A landscape with many valleys, sampled at points; each row gives a point and its height.
From any point a ball rolls to the lowest of the 5 points nearest to it. It stops when none of these is lower. Distance is the straight distance between rows; heights are no part of it.
z706 (h 158): [-50.2 -14.5  26.5   4.0  36.7 -16.8   6.8 -31.8  29.2]
z361 (h 296): [-28.0 -31.7   5.2  14.2  -7.9 -36.2   8.1 -27.5  38.6]
z306 (h 447): [ 50.0  24.9   1.0  10.1 -37.9  -5.6 -14.0 -25.5 -27.8]
z230 (h 264): [-46.9   6.8   3.5 -42.2  73.9 -14.9 -14.5  11.7  -4.8]
z228 (h 356): [ 50.2  33.8  -5.4  -1.9 -20.3  30.8 -10.2 -15.8 -33.2]
z16 (h 423): [-42.1 -22.8 -17.2 -16.1  30.5 -10.3 -15.3  49.5  33.2]
z53 (h 255): [-49.5 -17.8  15.1  26.6   1.7 -16.9   3.9 -53.2  25.2]
z899 (h 279): [-44.6  21.3   4.6 -46.9  58.4 -21.0  -1.5 -12.8 -19.3]
z856 (h 486): [ 68.2   2.0  -2.6  -5.9 -28.0 -11.3 -28.3 -11.6  -4.7]
z613 (h 40): [ -8.6  11.7  -2.2  30.8 -44.5 -32.6   0.9 -34.3   7.2]
z621 (h 278): [ 14.7 -40.5 -15.2  -0.3 -18.6 -42.8 -16.4  45.6  27.0]
z778 (h 432): [ -6.6  53.0  -3.8 -17.2 -33.0  37.7  43.6  -7.7 -49.9]
z289 (h 119): [ 13.3  18.9   2.7   4.2   3.9  77.2  16.5  -6.9 -38.3]
z86 (h 525): [ -7.6  56.0  -8.5  -2.9 -60.0  14.6  44.5 -28.1 -49.6]
z229 (h 35): [ 13.2 -10.5  -2.8  32.3  24.2  89.0  25.0  21.2 -21.8]
z686 (h 403): [ 60.0  16.8   8.6  -7.5 -18.6   9.4 -13.1  -8.7 -27.9]
z459 (h 235): [ 22.4  39.4  -4.5  -1.3 -17.2  57.1  10.1 -14.1 -48.9]
z470 (h 284): [-48.2  -1.8  -4.5 -23.5  63.9 -10.9  -9.2  37.8  -2.3]
z510 (h 93): [-50.3 -25.7  19.4  -1.5  38.8 -29.4   8.6 -20.3  30.4]
z205 (h 160): [ 28.0   8.1  -2.0   8.0  21.5  76.7  10.1   0.9 -26.8]
z678 (h 81): [ 22.8  23.5   1.6   7.0   6.6  77.5   8.5  -1.3 -36.8]
z28 (h 870): [ 16.9  21.6   2.7   4.9 -51.4  -4.7   7.5 -22.7 -14.5]
z776 (h 71): [ 19.8 -16.9  -0.8  20.1 -46.3 -29.6  -1.9 -34.5   4.3]
z809 (h 216): [-27.9  -2.4  17.1  44.1 -37.7 -30.6  10.8 -42.3  22.2]
z993 (h 197): [-49.1  -1.7  21.1 -28.5  68.2 -20.6  -2.0 -11.2  16.1]
z807 (h 171): [-42.8 -25.9   0.9 -13.5  32.8 -26.5   3.1  21.7  38.2]
z374 (h 383): [ 14.8  50.2   0.9  -8.0 -24.0  37.4  19.2 -18.7 -50.1]
z71 (h 66): [  8.9 -25.2 -10.1  55.1  14.9  77.3  28.3  36.5 -11.6]
z756 (h 259): [-55.2   8.7  28.3 -36.8  67.3 -28.4   5.0 -20.9   5.7]
z546 (h 290): [ -9.4 -33.0 -38.2   3.6  -8.7  -8.7 -32.1  71.6  33.4]
z471 (h 271): [ -8.4 -34.1 -33.3  -2.7 -11.7 -19.7 -27.2  66.1  34.7]
z765 (h 238): [ 13.5 -29.5  -5.1  -0.5 -17.1 -46.3  -5.6  10.8  39.5]
z681 (h 635): [ 72.5  14.8  12.8  -8.8   4.4  38.9 -22.7  -4.3 -22.9]
z679 (h 782): [ 21.4  36.8  -6.9  11.3 -41.0  10.5   3.6 -22.7 -29.5]
z792 (h 281): [-30.2 -34.0 -24.2  -5.3  14.0 -20.7 -13.4  64.2  36.3]
z845 (h 664): [ 72.9  -3.6  -2.5 -22.2 -16.3 -11.2 -28.0   9.7  -0.6]
z860 (h 256): [-36.9 -21.8   9.5  28.8  -9.9 -38.1  14.1 -33.0  24.0]
z207 (h 137): [-42.8 -18.9  20.0   2.6  33.9 -22.6   6.2  -2.2  31.1]
z187 (h 350): [ 49.5 -27.6 -17.9 -14.0 -24.8 -40.4 -29.8  51.3  15.9]
z878 (h 562): [ 39.6   0.1   0.7  15.4 -45.7 -30.5  -8.3 -23.1  -0.9]
z911 (h 696): [  2.9  51.4  -2.0   7.7 -59.6   9.4  21.4 -25.1 -42.8]
z551 (h 579): [ 71.2  11.7  -1.9 -19.6 -21.8  -9.7 -21.6  -4.2  -3.8]
z452 (h 177): [  3.1  27.0  -1.2   4.5  15.9  74.7  42.4   6.4 -38.5]
z590 (h 54): [ -2.2 -32.1   0.6  13.0 -10.3 -34.2  -3.2 -12.2  34.7]
z875 (h 213): [-24.8 -43.9  -9.5   6.2  16.1 -32.2  -3.3  39.7  35.2]
z91 (h 253): [-61.0   4.0  -0.7 -25.7  66.4 -15.6  -8.0  26.9  16.2]
z560 (h 95): [ 43.5  -4.5   7.7  16.9  24.9  87.8   0.7   5.4 -22.5]
z189 (h 155): [-45.6  -5.1  16.4 -14.1  49.5 -17.1  10.0   0.6  25.5]
z303 (h 178): [-46.1 -24.9  -2.0 -10.1  31.4 -20.4  -1.2  21.1  38.3]
z869 (h 329): [ 47.9 -17.0   3.6   0.6 -33.6 -34.8 -12.4  17.8  11.6]
z466 (h 795): [ 23.4  25.2  -5.2   4.6 -53.4 -14.7 -15.5 -39.6 -24.0]

Call two points neighbours if one is among the 5 nearest of the other. Go from one point of each pair to the other, from neighbour to neighbour, staying as low as possible. Name the highest point that can't be avoided.
z510, z613 | z875
z613, z229 | z856
z590, z613 | z776

Where does a ball stop that starts at each point below?
z878 | z613
z230 | z510
z778 | z678
z686 | z678
